Points on a hilly landscape, in no order, each with its height.
From any point a ball takes the steepest step (drop divided by distance) to one of its 2 nearest points. It stops when none of these is lower. Distance is the straight distance between rows; heights are no part of it.
(585) (h 44.4): [ 15 -20 -12   3   4  -3  -2   4   5 -12 -10   7 -19   9 -28  14 -30 -15
  15   0   2  -3   5   6 -14  17  -7 -21  14  14  -2 -15  12   5  -1  -1
   9   4  32   7 -12 -12  28  -1 -34 -27  -3 -39  10]
(827) (h 43.6): [  5  23  16   4 -25 -14  38 -11   9  15   0  23   5  -9   0  14  15 -15
  -8 -22 -17  17  20  17   1 -19 -12  23  -8  22   1  11 -25   7  13   8
  -4  10  51   1  29  -3  -3 -18  16  12  12  42  -8]
(575) (h 33.1): [ 16  29 -32  19 -26 -15   0  -3  12 -16 -19  23 -29  22  -9  12   7 -31
  16   5  -5  -3   1  10 -28  -4 -28  -2 -24   0  13  -5  10   1 -11  -8
  12   5  30 -11 -20 -14   0   2  12  19  31  -2 -25]
(667) (h 64.4): [  9   7 -11  -8   5   1  19   0 -24 -10  14 -11 -13 -23  43 -13   7  -7
  10 -10   8 -15  10  17  -9  -4   0  18  -2 -26   8  19  -1 -26 -14   4
  10 -12 -24 -17 -17  12  -7  -9  -3  16  19  -9 -25]
(776) (h 33.4): [  6 -19  33  -2 -35  14  -2   0   8  32  -3  11  44 -14 -15  15  14  -6
 -13  15  -7 -17 -22 -25 -25 -19   1  22  -7  -9  12  -8   7  16   5  11
  -4 -17  -2   2  11   3 -18   4  -3   3   1  39  -3]
(1060) (h 25.4): [  9  -7   4   5   8  11 -10  -7 -15   7 -10  -5 -36  24   0  -1 -10  -6
  -6   2  -4  -3  16  -8  18   5  10 -22  -4 -37  -6   4  23   5  -5  -3
   1   4  12 -17   9  -6  -1  17   3  32  10  -4  -7]
(396) (h 59.5): [-13 -14  15  -3  20   0 -13  -2 -33   8   1 -24  -7 -16   9 -21 -26  15
 -21  13  13  14 -11  -8  15   5  13   7  28 -18 -13   4 -11  -2  -5   8
   9 -19 -17  12   4   5   2  18   4  -4 -11  -5   4]
(401) (h 71.8): [ -9  11  23   8  26  -2  32   0  14  -8  -3   4  -5  -2   1  10  -9   0
 -17 -16  -5  -1  26  -1  18 -12   5   4 -31  13  -4  10   3  -6   4  20
   6   4  31  -7  33  18  10  -4   2   8   4 -18  25]
(903) (h 42.7): [  3  10  23   1   7  -2 -10  -9  54  -9  16  -4  23 -34 -13 -16  34  21
 -20 -14  15  -2 -20 -10   0  16  11 -29 -25  -2  -1   8  24 -11  -6 -22
  -6  10 -34 -28  -4  20 -28   4  13   4 -15  13  24]
(1007) (h 38.7): [-10  -3   1 -24  -3  12   0 -23  18  -7  19 -15  26  -1  -5  38   9  -2
   2 -14   7 -37  18  -5  13  -1 -11   6 -37  17  -2 -17   4  12 -16   4
 -10 -16   2   9  22  23 -14   7  -3  -4   4 -17   1]
(267) (h 57.6): [  6 -34  24  -8   8   3 -29   1 -33  16  -1   0 -13  24  13   4 -26  -9
  -3   3  -7  18 -15   7  25   2  -2  13  37 -16  -9  21 -26  12  -3   2
  -6  -1  21  32  -3  -8   0  -7  -3 -17   5  18 -10]
(544) (h 52.8): [-12   4   3   7  30 -12   1  15  -7 -21  -6 -11  -2 -18  -8  -2  11  18
 -12  22   7   7 -17  -1  -6 -12  16 -26  12 -15  15   5  44  -2  -2 -10
   7  10  -9 -32  13  10   0  34  26   5  -4 -15  -1]
(891) (h 35.2): [ 16  25 -22   1 -11  15   6  11   3 -30  -9   4 -11 -10   9  -4  -7 -15
  22  20   4 -31  14  -4 -48  29   8   6  -5  15   4  -4  17  -7  -7 -11
  -6  -1  -2   0 -21  -2   9  -8  -3 -13  18 -10  -5]
(1133) (h 31.5): [ 19   2   5   7 -21  20  -8   8  16   2   9 -23 -16 -22  -5 -20  15  29
  -7  21   1  16   4 -15  -7   3  24   1 -41   4   0  12 -13 -10 -18  28
  -8 -22 -31  -3  -4  23  -5  27  30  24  13 -12  -5]
(1056) (h 55.4): [ 22 -38  36  -2  -4   4 -19  -1 -29  40  -6   8  -5  -2   1  12   1  -9
  -8   6   2  15 -18  -2   5  -3 -11   4  35 -45   2  26   6   0  16  -4
  -4  -2  11   8  -7 -15   0  16  -6  -3  10  30 -15]
(1094) (h 30.7): [ -9  16  -5 -28 -11  10 -18  -8 -33  -7   4 -14  26  -5  20 -35 -18  14
  -9   5 -13  -6  -1   4  -8  10  22  22  19   7 -28   7 -33  19 -19  -3
  -5  -2 -17  33   1  11 -13 -33  -7 -16   3   7  29]
(947) (h 40.6): [  2  34   4   4 -47  -3  15 -10  12  10 -10  28  -7  12  -4  14   5 -13
   4  -6   3  -7  21  -4  -9   7  -3  23 -11  25  -6  -4 -21 -10  17   9
 -14  -8  34   1  26 -23  -1  -8   7  14  11  45 -27]
(486) (h 30.9): [-12  -1 -17  16 -12  15 -10  -9   7   0  14  -7   4   9   1  -3  -3  17
   3  -4  21  10   4 -12  22   7 -13   3  -7  50 -18 -15 -37 -20  -1  13
  -2  -6 -28  20 -14  -5   0  -3  -5   0  -5  -2  -5]
(611) (h 35.1): [  8  -5   0  -7  -4  10   8 -25  17   0  10 -11   1 -17  -7   0   0   1
  -4   1  24  -6  25  -6  12   4  10  -5 -45   8 -12   5 -12 -10 -19  17
   0 -21  -4  -7  18  25  -9  17  20  18  11  -9  -6]
(1148) (h 48.5): [  0 -13  -6   6 -19  -9  -2 -41  35   4  13   4  16  -3 -10  17  33 -13
   7 -29  15 -12  -1   9  -8  10 -26 -24 -21 -11   8 -19   3   1   0 -17
  -6  -9  -4 -14 -13  -3 -25  -4  -2   4  13  16  -6]
(794) (h 56.1): [  3 -14  -1 -16  14   3 -18  -3 -12  -6  12 -20 -14  -3 -14  -8 -20  26
   2   2   1  13   3   3  25   0  31 -26 -10 -11 -17   8   3   9 -31   7
   8   3  -2 -11  18  16  15  14  -5   3   5 -49  16]
(694) (h 42.0): [ 19 -30 -11  -2 -34 -11   9 -19   6   6  -4  13  50 -12 -23   2  18 -12
   4  -2  10   1 -23  20 -33 -13   2 -17  -4 -46  24   2   5  -1  -2  -6
   2 -19  -2 -15 -17 -13  -9  -5 -24  -6  12   0  12]
(426) (h 59.4): [-10   0   9 -20  10 -14 -17 -18  16 -11  23  13  36 -23   3  14   3  -8
  -7  -7  12 -11  -5   2  13  10  13 -21   2   9  -6   5  29  13 -12 -30
   3   2 -10 -24  22   1 -35   9  15  -8  -8  21 -28]
(415) (h 46.2): [ 15 -26 -18  24 -24 -23  -1   4   7  -1 -11  18  14  -2 -13   3  31 -27
   8  11   7  18 -27  34 -28 -13 -16 -19   2 -38  45   7 -14 -12  20 -16
   1   5   4  -8 -32 -24  10   7   1   2  11   7  -6]
(384) (h 20.4): [ -4  11  -7   3 -19   8 -16  -1  -8  25 -14 -28 -29  20  -4  19 -11  18
  -4  16 -13 -11  -1 -26   3  -5   2   2  13 -19 -14 -19  26  25   2  10
   2  -5 -16   0  -3  -2   6  27  -5  30  -1 -11  -4]
(1022) (h 27.5): [  0  21 -25  -5   4  -4  -6  22   2 -26  22 -27  -1 -20  17 -19  20   8
  30  21 -13 -22  -1  14 -48  13  -7   1 -10  21  14  -7  22  -4  -9 -20
   3  21 -29  -4 -29  11  -3   6  17 -10  17 -28  -6]
(472) (h 40.4): [ 18 -12  -5 -12  -7  49  -2  -9  -1  -5   9   4  35   2  23 -27   2   0
   0 -16  18  -5  12   1 -12  13  -1   4  -9  21  27   4  -8 -16  -7  -1
 -18  -9 -38  23 -37  15 -29 -27 -16  -9 -20  22  13]
(354) (h 62.8): [ -2  -5  22 -24  19  -5  19 -11 -40 -18  12  -1  -3 -21  43  -8 -11 -12
 -15 -28   1  -8  18  22   7  20   4  16  13 -32   0  32  -9 -26  -5  -6
   4  -9   1  -3   6  17 -14 -22 -12  -7  15  -2 -13]
(1016) (h 57.7): [  5 -19   8 -13  52   9 -20  -5 -20  -7  -5 -16 -28   0  -3 -11 -21  16
  -6  21   4   3   6  -6  32   7  39 -12   7 -29 -12   6   5  -2 -16   1
 -12  -2  12   3  14   7  25  30   6  -1 -23 -18  20]
(432) (h 63.5): [-12  -1   1   8  41  -7  -1 -20  -5  -9   7   9 -39  -7  22   3 -19 -22
  15  27  18 -14  -9 -11   2  16   3  13   6  -9  -9  -4  -5 -28 -10 -11
   8 -30  23  20 -15 -12   9  15  13  -9   6   3 -18]
(239) (h 34.0): [  9  25 -19   8   7  18 -16   2   0  15  -1   9 -26  12  -9 -28 -17   9
  12   7  13  17  11 -15  18   3   2  16   3  33 -20   9 -37 -11  -6  22
  -6  13 -17   7 -20   4  16   0   9   7 -15   5  -7]
(968) (h 19.2): [ 18   9 -22  -6  -6   3 -10  24  -9 -14  -1  -9 -16  -9   7 -20  16  13
  22  25 -28   3  -5   8 -39  -2  10  -2 -32 -19  14  18  24   8 -23  -8
   4  15 -25 -17 -23  20   0   7  24  10  31 -27  -8]
(898) (h 14.6): [-20  22  -2  11   9 -10  -7  -6 -10   7  -7 -32 -40  13   6 -15 -20  19
 -15   9 -31   2   4   0  12   3   2   3  14 -15 -32 -12   2  17   3   5
   7   9   0  12   8   8  17   0  11  20   5 -10  24]
(704) (h 68.9): [  8   4   0  20   9 -10  10   6   2  21 -19   7 -12 -18 -13  13 -11 -10
 -20  13   2  16   0   3  17 -27   4  15  -7  -5   7   2 -13   8  -1  26
   8  -6  23   5   9   6  15  18  24  13 -16   0  -6]
(735) (h 74.4): [-26  32   8  28  10  -8  -2  37 -10 -19 -32 -19 -11   7  18   4   4  16
 -32  32  -2  -3   7 -17   4   3   8  18  -1  -7  13 -17  -1   5  18  12
  -5  -4   5   3  27 -19  11  31  37  24 -15  11  -1]
(517) (h 52.7): [ 15 -33   7  13   6   4 -16   8 -27  16 -21  12 -10   7  -6 -11  -7 -20
   0  34   3  21 -20  -3 -20   0   9  -5  31 -31  27   8  20   0  15 -13
  -1  -2 -14  -6 -29  -9  -1  24   2   3  -8  19 -26]
(727) (h 73.7): [-26  45  -1  23  26   0  22  19  -4  -5 -19  -7 -19   6  32 -11  -4   1
 -13   7   1  -1  11  -4  15 -12   2  25  -5 -28   1  -3  -7  -6   8  15
  -4  -2   1 -21  33 -17   3   0  24  37 -12  28  -2]
(702) (h 15.4): [  9  31 -26   2  -3   1  10   3   3   1 -10  18 -14   7  -9  -6  -4  -9
  17 -11  18  -2  10 -12   3   7  -2  20  30 -14 -10   8 -39 -32  20  16
 -20   1   8  -4 -10 -34  27 -17 -14  -8 -23  11   2]
(269) (h 53.3): [  5 -21  -8  22 -19  -2  -8   9   2   2 -27   5 -14  25  -8  22  -5 -16
 -18  14  -9  -3  -2  -3 -14  -2  -5  -6 -11 -16  36 -16   0  -1   8   8
  -5 -16  -3  17 -26 -12  14   9 -20   9   4 -30  -4]
(215) (h 45.9): [  8  -4  13 -10 -20 -13   8 -21  44   9  21  -7  29 -37   9   3  42  -7
 -10 -20   3  -8  -3  20 -15  11   1 -11 -15 -13   5   7   5   0  -3  -5
 -14 -14 -25 -26   0  12 -38  -5  11  14   2  31   3]
(802) (h 40.7): [ -2  -4 -16  -3  -8  -2  18 -11  23 -23   0   8   1   6  -6   6 -13 -26
  23  -4   9 -16   6   2 -33  21  11  -9  15   9   8 -33  14   1  13 -17
 -13 -10  14   0 -10 -15   8 -17 -23 -25  -3 -13   5]
(666) (h 72.5): [-22  34  14 -14  19   9  21   4 -17 -15  -3  -5   7  13  12  -6 -11  13
 -11 -17 -13 -14  12   3  25 -11   4   7 -18  -5 -18  24  19   1   7  15
  12  26  22 -25  47  17   2 -15 -21  13   2 -18  10]
(589) (h 6.3): [-19  39 -10  14 -14  -6  -2  -8  -5   6  -7 -18  -7   6  -1 -13 -12  18
 -19   1 -26   6  -2  -9  -6 -17 -18  26  -4  31 -16 -12 -12  19   4   9
  12  15  -7  37  -8  23   5 -10   7  11  10 -15  30]
(654) (h 50.5): [ 13  11   6 -12  -9  -7  13  21   6  -7   5  22  13  -5   1  14  15 -10
  20 -17 -38 -12  -3   6 -21   3  -3   9  12   2   2  16   4  16   8  -8
 -14  18  27  -7  10 -10   0 -36  -2 -20  19  14   8]
(581) (h 60.8): [ 11   0   8 -13  -3   7   5 -10  23  20  22  18   4  -6  -2   9  20 -16
  26 -27   0   7  16   1   4  -1 -13  12  20  28   0   2 -20   1  13 -10
 -27  15  13  -4  -9  -3 -12 -20   9 -11 -16  40 -14]
(835) (h 40.1): [ -4   7   8 -22  -3  21   9 -24   2  -4   7  -4  13   5  18  10  15 -11
  -2 -45  -7 -21  28  -5  14  -9 -19  19 -42   6   6  -2 -10  -2  -8   3
 -12   2   1   7   7  36 -22 -22 -10  13   5  -9   1]
(419) (h 26.4): [ 18  12 -21  13 -32  -1  -1  28  -2  -7  -4   0  -8 -24  -5 -29  22  23
  12  25  -5  17 -25   7 -30  -1  20  -5 -17   0  16  17   0  -9 -20  22
   7 -11 -40 -16 -22   3   6  10  20  15  21 -10 -17]
(410) (h 39.6): [  1  30   7  -4  10   5   9  15  37  -6  22 -18  25 -32   2 -26  23  36
 -13 -20  -7   9 -10 -10  -9  -3  10  -9 -13  33  -8   5  13   2  -6  -6
   2  12 -45 -10  -5  33 -12 -11   7  -5 -21  -6  47]
(904) (h 59.3): [  2  13 -22   1  10   7  -3   5  31   0  23  14 -14   9   1  -8  20  -1
  44 -21   5   0   5 -11  10   6 -15   5   2  51  -6  -7  -9 -15   4  -6
 -17  28  -4  -4 -23  -4   7 -22   0 -12 -18  14  -6]
(463) (h 27.1): [ 18   0 -26  -1 -17  -3  -8  17   1 -17  -5   4 -11   4  -6  10  19 -20
  24   2 -12 -11   8  25 -32   3 -11 -15 -36  -6  26   3  21  14 -19  -9
   7   3   8 -18 -12  -1   1   6   7   7  25 -30 -23]
(750) (h 71.0): [ 11   9  12   1   4  -3  41   3  40   2  -4  24 -12   7 -17  29  -3 -12
   5 -20  -2   8  27  -8   3  -6   7   6 -24  40   9  -2  -6  -9  12  14
 -15  -9  48   7  23   5  21  -8 -15  -3  -8  -6  19]
(4) (h 54.8): [-22   5  -4  -8  29   9 -15  14 -13 -42   2 -15   3   9  17  -4   1  19
  -1  10   3  -9  14   1  11  17  19 -21  -8 -12   2   0  36   6  -4 -27
  -3  20  -8 -22  21  -5 -10  20  15   9   2 -11  -2]
(357) (h 36.8): [  7   0   2  -2 -10  31  -3  -8 -10  10  -2   8  17   4  19 -14   7  -7
  -4 -10   1  -5   6 -15   6 -10 -13  26 -21   2  12   8 -16   3  -1   8
  -7   0 -19  22 -14  18 -20 -15   5  11   0  33 -10]
(922) (h 23.5): [ 22   6  25   8 -11  16 -13  31   8  16   1 -15  -1 -16   1  -7  17  21
  -9  -4 -24  -2  -3 -33 -15   3  -9  20 -10  16  -1  15  -9  -6   9  16
  -1  21 -20  18 -11  29   4  -3   7  -6  -2   2  24]
(38) (h 37.2): [ -7  34  -4   8  -3  18  -2  -5  -6  12  -6  22  -9   9  -2 -11  -5 -12
   1  15  20   0  12 -17  18   6  -1  23  -5  30 -19   5 -30 -17   6  20
  -3  -2  11   9  13 -11   1   8  27  15  -6  42 -27]
(1012) (h 56.6): [  4 -16  -9  15   5  -1  20  -8  30 -12   8  14 -20  18   5   8   5  -9
  15 -19  13  14  25   1  27  20   4 -27 -13  10  -5  -9 -23 -27   0   0
 -10   2  13 -17   6 -30  12  -6 -14   8   0  -2   1]
(8) (h 49.0): [ -2   2   2 -29  -3  15 -10   7 -42   2 -15 -10   5  27 -17   4 -41   9
 -24  -1   8  -2  21   8   4   3 -16   4  34  26   3  11  19  22  -1  17
   8  13  14   9  10  20  22  -4 -53 -28 -26 -43  26]
(300) (h 25.7): [-16  26  -4  -8  -2  13  12  -3 -28  10  -7   2   9  14  22 -37 -23   3
  -9 -11 -13   1  -9  -2  11 -16  13  28  30 -13 -31  10 -22  11   4   9
   1   6 -12   3   0  -2  -9 -39 -16  -1  -9  23  10]
(322) (h 50.0): [-32  -6   4  10  24 -21  -9   5 -34 -21 -10  -9   9 -21  -2 -14   5   2
 -27  33  25   6 -22  13  -8 -10   3 -18  30 -11  39  -4  30  -2  20 -20
  27  -2  -7 -13   0  12   0  51  19  -1  -1   0 -20]
(803) (h 50.1): [ 16 -26   0  13 -37 -26   0  14  11   4 -23  24  22  -4 -21  24  17 -25
 -11  24 -16  -5 -26   7 -31 -15  -8  17  -5 -12  43   3 -12   1  13   9
 -16 -19  13  16 -33 -15  14   4  -5  -7   5  -1  -9]
(259) (h 55.1): [  4 -17   5  33  -4   6  19  14  17  -9 -12  -5 -31  18  17  13   0   3
 -10  -1  -3   1  18  -9  11   6  12  -3 -25  -8  17  -3 -17 -21   6  18
  -3 -14  -5   6  -3 -13  14   2 -13  30   9 -21   4]
(179) (h 66.0): [ 12 -27   7 -18 -10  -7   4  13 -11  -6  16 -21   7 -15  25   2  15  -1
  -3 -23 -20  -3   6  25   2  -2   5  -9 -15 -12  12  15   5   5 -16  -5
   9   3 -17 -18  -1  16  -9 -15  -3   4  18 -28  -6]
(1051) (h 37.6): [ 11 -18   5  -4 -28  12  -1 -19   1  16 -11  -2  45  -8 -14 -10  -5  -2
 -17  12   3  -8  -9 -16 -21  -8  18   2  -6 -22  12  -6  14   9  -8   4
  -6 -24 -25   6  -7  14 -16   1 -14   1  -6   8  20]
(697) (h 35.6): [  8  16 -10 -17  -8   4  13   6  -7  -6  10 -13  30 -28  16 -34   3  12
 -20 -19 -11   5   0  16 -13  -2  27   2   2   6  -4   1 -14   7 -15   6
  -2  -8 -40   2  -7  19 -20 -31   2  -5 -14  -6  36]
(760) (h 70.0): [  7  12   3  26   6 -22  31   1  28   3 -13  23  -9 -16 -18  28 -12  -9
  -7  10   5   0 -11 -12  -6 -11   1  14   3  20   7   1  -2 -20   4  23
   5 -18  25   7   7  -6  29   6  -6  -8  -5 -16   8]
(822) (h 67.4): [  3  -9 -10 -13  -9   1 -11  27 -27   2  -3 -17   2   3   9   0  16   6
  -5 -21 -13  -5  25  10  15 -11 -16   4 -17   0  16   6 -12  10   6  14
  -5  19 -15 -11   3  15  -4   6   1  19  -5 -13 -14]
(313) (h 70.8): [  8 -22  19  -5  50  -6  -1 -15  18  12  15   8  19 -33 -23   5  -1 -20
 -15  -1  13  23  -1  23  35 -25  20 -14 -18 -17  -4   4  -7  12 -13  -6
  -3  -8  32  -4  31   9  -5  20  30 -14 -42   2  13]
(356) (h 28.7): [ 16 -25  36   7 -18  18  -5  26  27  38   2   6  22 -11 -25   7  19  14
 -12   7 -13  11  -9 -25 -13 -12  -1   9 -18  26  12   5  10  19  12  19
  -6  -1  -9   4   7  22  -7   6   0  -5  -6  13   6]
(295) (h 63.4): [-20 -16  25   9  14 -16  16  -6   0  13   8   2 -11  -8  24   6  -8  -3
  -2   8 -28   4 -25  19   8  -5   5  -1  21   3 -15 -10   3  25   0  -8
   6 -14  15  15  13  -5 -11  -6  28  -9  21  23 -13]
(227) (h 54.2): [  5  -8 -17 -18 -22  -4  -7  27  10  13   7   6  28  18 -22   2  14  10
  25 -28  -9  -2 -10  -8 -23 -16 -23  -2  13  31  -2  -2   8  14  -8  -2
   3  18 -18   1 -17  -4   3 -31 -34 -29 -10 -17  29]
(1146) (h 54.0): [ 17  -8 -10 -14  14  -2  -4  19  19  -3  20  21  21   3  -9   6  25   4
  37 -24 -22   4 -22  -2  -5 -17  -8  -4 -17  19   6  21  -3   1 -11 -18
 -10  25   0  -1 -14   7   1 -38  -4 -37   7 -11  21]
(254) (h 61.6): [-13  -9   8  -7  16 -24   0 -24  12  15  21  11  -3  -4   0   9 -12  -9
   2 -21 -15   8 -12  18  14  -3  -2 -22  22  27 -19 -11  18  28 -12 -14
   7  10  13 -13  14   5 -20 -10   3  -5   4  10 -11]
(793) (h 16.3): [  4  15  14  18   2  10 -11  -1  16  22  -3   2 -13  -7 -12 -15   3   1
 -14   2 -21   9  -5 -19  -2  -9 -24  13 -11  21 -26   1 -13  14  10   7
   8  12  12  23  -1  29  -2   3  38  -6   8  26  13]
(635) (h 47.1): [-27 -20  18   4  10  -3 -22 -19 -29  11   2 -27   8  -4 -15  -1  -1  14
 -27  28  30  11 -19  -9  13 -14 -16 -14  44   8   9 -20  35   8  13 -11
  29   1 -16  -1  -9  17  -2  53  -2  -1 -22  -9 -15]
(787) (h 55.0): [ -2   8 -24 -15  -1 -24  -9 -23 -14  -5   5 -10 -38   3   8  -4  -9 -22
  32 -22   5  -9  -2  19   2  25 -19  -5  32 -28 -29  -9 -14  -4  -4 -15
   4   0  22   3  -9 -21   3 -20 -10 -11  17   9 -14]
(867) (h 44.0): [  6  -6 -12   3 -23  27  15   3   8  -2  -2  -1  21  14  14  -8   6   1
   8  -9   9  -5  -4  -4 -33  -2 -15  10  -9  45  33 -23  -1 -19   2   4
   1 -15 -38  33 -52   8  -9 -29 -31 -12  -9 -13  21]
(741) (h 27.2): [ -5 -15  -3  -5 -22  10  -2 -15  16  13   5  -1   9  30 -11   0  -3   3
   3 -30   3  12   9  -7  14  11  -8  -2   1  31 -14 -26 -43   5   5   7
 -11  -5  -8  21 -10   2  -6 -31 -17 -15  -7   5  19]
(1006) (h 21.0): [  0  26 -18   5  11  -4   0   7 -26  14 -15   4 -13  -5  14 -40  -8   0
  -3  -9   6  15   5  -5  13   0  -2  19  39 -30 -20  10 -27 -23  20   9
   0  11 -16  -6  -6 -12  10 -14  -6   1 -23  22   9]
(338) (h 73.1): [-44  35  10   3  55   3  23  11 -20 -15 -13 -21 -11   3  23 -15 -17  12
 -19   5  -8  -5   8   4  37 -17   1  24   0 -24 -30  11   4  -1  13  12
   5  13  23  -5  43   0   2  -3  17  12 -13  -2  10]
(1086) (h 53.1): [-15  20 -25 -10 -21   0 -18   6 -34 -24 -15 -13   1  31  -7   6 -19  20
   3   6  -7 -10   0  -7  -1 -11 -12   4 -10  15 -14   0  -5  12  -5   2
  28  15   2  25  -1  -5  17  -4 -35  -1  21 -44   3]
(984) (h 63.2): [ -2 -34  22  15   8  11   3  20  19  18   1   4  -2  -4  -5  11   6  -8
  -4  20   4   0  22 -10   5   7   0  -8  -2  47  29 -16  15  -5  21   6
  -8   0  -5 -10  -2   8   0  26   4   5 -26   1 -26]
(33) (h 51.0): [-19   3  -9  -7  -5 -34  -5 -44  14   2   2  -4   1  -4  -1   6  25 -17
   3  -7  47 -23  -6   3  -6  18 -26 -22   3 -44  -3 -32  -4 -18  11 -12
   4 -33  -5  -7  -5 -17 -18  12  11   4  12  17 -13]
(412) (h 38.8): [  9   7 -27  22  -5 -16 -25  10  -8 -27 -12  23 -24  19  -5   4  -5  -4
  14  20  -1  -1 -27   6 -15  11 -15  -7 -19  -8   7   0 -10  -9 -16 -15
  14   4  16  23 -27 -21  14   9  18  -6  37  -9 -28]
(279) (h 44.2): [-32 -24  15 -10  -2 -18 -16 -26  -2  -1   4 -20  38   0  -9  18  -8   7
 -25   4  26 -12 -14   6  12   9  -9 -26  28   8   2 -34  33  15  17 -24
  10  -8 -25  -2   9  -3 -22  19 -20 -11 -17  -3   1]
(497) (h 54.7): [  2   6 -17  -7 -10  11 -24  13 -19   4   0 -13 -13  31 -30  -6 -23  36
  10   8  -1  16   5 -14  11  -7   7 -10  -6  21 -20  16  -3   8 -16  14
  26  19  -9   8  -7  11  17   8 -30   6   0 -58  15]
(221) (h 47.2): [ -7 -17  -5 -18   2   9  -3  -4 -26 -21  -9 -10   1  18 -16   8 -35  12
  -9 -10  23  -2  32   3  16  25  -2 -26  11  14  -3 -11   6 -15   1   4
  12  -2   9  -3   6 -10  24  10 -46 -13 -19 -50   7]
(785) (h 59.6): [  8 -18   7 -12  14  -2   4 -12   0   9  12  11 -27   7  14   3 -12 -10
  26 -12 -19  17  -7  14  24  -4  14  15   5 -15 -21  16 -36  -1  -8   0
 -21  -4  37  23   8 -15  10 -23  10 -19  13  23  -8]
(81) (h 61.2): [ -3  -1  29 -21  41   4  -4   4 -57 -10   1 -11 -15  -9  32 -25 -30  11
 -19  -7   3  -2   4   6  29  12   2   7  27 -40 -15  38   1 -17   4  -3
  12   4   5   6  18  18   0   9 -15  -9   5   1   1]
(765) (h 57.8): [-12  11  -4  17  23   9   4  10  21  -7   2   8 -22  32  -3 -13   9  11
  13 -18  -2   9  19 -15  41  -1  -5 -12 -18  34 -12   4 -17 -22  11   2
   2  35  10  -8  10  -8  13 -16  -4  10   0  -2   9]
(349) (h 65.5): [  5 -17  26  14  21 -16  30  12   5  10   5  -1 -13 -24  10  -2   0   2
  -9  31 -26  21 -17  26 -12  -2  25   1  -2 -39  -2  17  10  13 -12   3
   3 -16  10 -10  20  12  -8   7  39   5  22  20 -10]
(1050) (h 62.0): [  8 -18  25   0  -5  10   3 -12  17  33  14   7  13 -13  -7  14   6  -7
  -4 -16  13   4  28  -3   4  11 -11   2  17  32   7 -14   0  -1  18   3
 -12   3 -10 -20   2   3 -16  10  -3   4 -39  29 -15]
(364) (h 64.7): [ -1 -18  16   1  -5  -3   0   5  14  11   1  18  15   4 -15  46  12 -16
   4  11   5 -17   1  -1   3   1 -17 -10  -7  19  18 -11  39  11  16   1
   0  -3  21 -16  22 -13  -3  31  -1   2   5  11 -37]
(603) (h 69.8): [ 16 -14  -2  -3  34  11  -6  -4  15  24   8   8   7 -13 -28   7   3 -17
   5   3   6  20   2  -4  26 -38  -1   8 -18   4   1  13  -2  16 -13  12
   5   6  18  -1   6  21   0  19  17  -3 -31  -5   1]
(125) (h 36.2): [ -4  24 -32  14  17  -5 -26   1 -13 -35 -15  -5 -19  19  -1  -5  -3  12
  10  32   8  -7 -20  -4 -12   9   5  -3 -24 -37  -2   4   1 -15 -13 -28
  17   7   4  21  -8 -16  23  25  19  10  22 -25  12]
(690) (h 21.9): [  9   4 -12  -8 -25  11  -8   2   2   3  -6   7  23   9 -14   4   1   5
   8 -10  12 -15  -3 -27  -3  11 -13  22  26   3  -9  -9 -37 -14   9  18
 -23  -4 -16  19 -20 -14  16 -21 -21 -23 -21   3  31]
(540) (h 61.5): [ -1 -17  12 -12  18  -6   3 -22   4  -5   8   8 -41   9  20  32 -11 -22
  38  -2  10  -9  -3 -11  11   9  -1  29  11 -22 -11   2 -19 -13  -3  -2
 -24 -29  44  29  -6 -26  13  -5  -8 -10   8  14 -32]
(431) (h 68.4): [-10 -17 -15   0 -14 -15 -18  21  -8  14  -8 -19  -3  -1  -8   0  12  -4
  -5   4  -6   6  14  23  14   6  -9 -25  13  -2   9 -17 -11  27  13   9
  -9   8  -6 -23  13 -15   1  14  15  12 -10   5 -17]
(610) (h 30.8): [  4 -12  -4  12  34  -2  -3  -4  -5 -14  -7  15 -27   9   2  -8   0  -1
   5  26  -1   5 -17   0   0   2  24 -25 -24 -51  -1  11   8 -15 -17 -14
  10  -5  14  -3   1   0   9  14  34  15  24  -4   2]
(76) (h 49.8): [ 13 -16  -1  34   0  -2  19  16   3   1 -16  26  -2   4  10  -4   6 -18
  12  22  -6  18 -13   2 -26  -5   7  -4  16 -20  33   1  14 -16  21 -17
  -7   1 -10 -13 -26 -33   1  -7  -4   7   6  26 -10]
(274) (h 48.1): [ -6   3  -8  18  -7  11  15   1   7 -23   8  -8  25  10  15  -5  -4  18
   7   2   0 -10 -26 -20 -22  -2   2  -6   9  19   1 -18  22 -14   1 -20
  10  -1 -39  21 -23 -10  -4 -23 -35 -17   8 -21  23]
(446) (h 67.3): [ 11 -33  21   9  11 -17  17  14  20  21   3   0  14 -40 -13   0  -3  -3
  -8  21  -6  31 -21  19  -4  -6  37 -12  12 -16   5  17  -7  10   5  14
  -8 -12   5 -10  16  -9   8   9  18 -17 -19   7   5]
(545) (h 50.9): [-16  12 -22 -17  -4  -1 -18   2 -48  -4 -13 -20   6  24 -11   0 -43  18
 -12  16  -3   4   1  11   4  -8 -10  -8  35  16  -6 -11  29  33  -5  -8
  24  15   6   9  10  -1  16   9 -29  -2 -11 -27   7]
(194) (h 57.1): [-14  15   1  -8  30  -6  -8   2 -12 -17  12  12  10  -1  18   2   0   1
  -5   8   9   5 -11  11  15   5  23 -25   8 -13 -10  21  37   7 -21 -34
  12   7  -5 -40  33 -19 -33   9  30  10   7  25 -27]
(95) (h 53.2): [-17  -3 -14  -8   5 -28  -4 -29  10  -5  13   0 -26   3  -4   9   2 -15
  11 -13  29  -7  12  11  15  28 -27 -31  25 -16 -30 -34  -4 -19   6 -13
   9   0  19 -16  10 -35  10  12   3  -5   2  10 -13]
(841) (h 46.6): [ -3  21  11 -17 -31 -18  28 -13   3   0  -1  27   8  -1  -9  25   7  -7
  10 -31 -27   2   1  11 -11 -19 -14  31  27  26 -11  -5  -3  16  20  -6
 -15   7  65   6  31 -11   2 -42  -5 -18   7  37  -3]
(523) (h 41.3): [-14  -3   5 -11 -39  -7  -3 -15  10   3  -2  -8  53   6 -13  12   8  18
 -26 -13  17 -18   7  -1  -3  11   0 -20  -2  -6   1 -30  11   9   9  -8
   1 -16 -41 -15   9  -8 -25   4 -19   0 -19   7   7]
(978) (h 51.5): [ -1   5 -16  -1 -33  11  -5  14   2  -9   8  -4  22  30 -11   8  -7  12
  28  -7 -19 -21 -27 -17 -24 -11  -2   1   1   8 -20 -15  19  16 -16 -15
  14  10 -14  15 -16 -17  -3 -30 -43 -17  22 -19  20]

Where does a ball stop that starts at each point below?
(822) -> (968)
(95) -> (702)
(794) -> (968)
(1146) -> (702)
(727) -> (704)
(426) -> (589)
(694) -> (589)

Call two points neighbours if one is among the 2 nearest of the other. Go from one point of each pair to the other, from neighbour to neighbour, staying as low as possible. Name the highest point that can't be avoided.
(968) and (589) -> (412)
(415) and (702) -> (227)
(357) and (968) -> (835)
